Points on a hilly landscape, in no order, each with its height.
From any point a ball rolls to the lowest of the 6 points nearest to it. It stops when none of these is lower. Distance is the straight distance between rows; heights are no part of it.
nuti: [126 129 136 178 141 135 127 118 173  82 122 136]  h=711
koz: [123 144 153 193 116 159 174 168 175 120 129 156]  h=374
vetod: [122 126 132 164 151 129 112  95 175  71 119 130]  h=543
ris: [119 110 115  80 141 111  61  59  99 116 133 104]  h=243
Sevo: [156 132  82 101 144 125 125 154  89 173 122  90]  h=457
pesi: [114 126 125 154 159 129 103  62 180  57 122 135]  h=105
nezu: [125 124 146 151 126 120 119 135 141 102 123 128]  h=277
Zusu: [124 135 146 180 129 139 142 148 166 100 124 141]  h=610
zizom: [134 110 122  93 136 110  80  86 104 117 124 109]  h=202
zop: [145 113 121 106 128 110  99 110 105 124 124 116]  h=184
tifum: [145 145 125 119 102 144 204 189 118 193 130 157]  h=211
Sege: [141 140 143 132  95 145 197 187 124 177 132 162]  h=212
Vavu: [137 118 137 135 115 119 130 147 119 126 125 133]  h=133
val: [129 142 159 151  93 144 187 185 135 157 132 163]  h=188
fulub: [ 90 125 129 125 162 119  74  46 155  66 130 112]  h=281
tobik: [124 121 142 134 133 112 104 116 130  98 122 120]  h=238
pekaz: [150 143  86 103 139 134 157 183  91 191 121  98]  h=227
Torat: [ 89 121 116 136 169 128  85  29 175  53 134 126]  h=302
nizam: [141 118 130 135 107 121 148 161 114 139 128 135]  h=104
Fumu: [126 129 146 165 128 128 129 140 152  97 125 133]  h=424
delu: [121 113 128  97 138 107  73  75 113 101 127 109]  h=221
las: [133 144 162 142  89 149 201 191 136 173 132 169]  h=79
Rud: [ 81 121 130 106 156 113  61  43 135  75 135 105]  h=303
kora: [122 159 168 186 102 174 200 182 178 140 133 169]  h=159
pevep: [150 151 108 108 118 147 205 195 111 205 126 135]  h=209
vizar: [113 121 139 119 142 112  81  83 132  87 126 113]  h=241
vis: [153 120  85  79 152 117  79  93  92 147 124  93]  h=240
tad: [ 96 108 112  76 146 108  47  37 101 108 143 106]  h=335
fegu: [139 126 135 139 105 129 162 171 119 148 132 145]  h=134
Fuzo: [125 133 151 167 113 135 152 164 145 121 128 143]  h=258
bavup: [141 120  82  69 157 115  64  72  91 147 128  87]  h=248
kos: [120 121 140 124 133 111  94 103 129  93 121 117]  h=229
dudir: [100 115 128  92 146 108  59  53 115  93 135 108]  h=278
buz: [150 131  98 114 121 134 173 179 101 180 127 129]  h=117
vup: [151 125 111 123 113 129 164 171 105 169 129 135]  h=151
vor: [123 133 154 159 107 135 159 171 140 132 132 150]  h=222
Digaf: [155 120 101 114 124 125 142 156  96 161 126 117]  h=216
sus: [130 126 147 151 108 125 146 163 133 127 129 140]  h=163
piv: [121 151 161 191 108 173 190 177 179 130 134 166]  h=199
vuzet: [100 126 138 121 154 115  79  66 146  77 127 111]  h=263
dotav: [122 157 175 164  91 162 202 190 159 162 136 170]  h=103
Masi: [138 132 141 138  96 137 181 182 118 163 131 156]  h=178
Lifa: [ 85 116 126  91 150 109  53  41 118  90 141 104]  h=330
basu: [147 113 122 114 123 113 112 128 105 127 124 121]  h=169
nelo: [123 127 141 156 139 123 113 116 155  87 119 125]  h=435
nav: [127 117  80  63 159 116  50  56  91 146 131  90]  h=254
kada: [146 130 120 124 106 136 181 179 111 177 130 147]  h=85
Babi: [154 113 105 103 130 113 112 122  97 141 122 113]  h=197
mafe: [147 150  96 106 131 140 184 195 100 203 124 114]  h=175

For each start below, name the point where the ball stops.
vizar: nizam
piv: las
vuzet: nizam
koz: las
Sevo: kada
pekaz: kada
tad: nizam
nav: nizam
Fuzo: kada
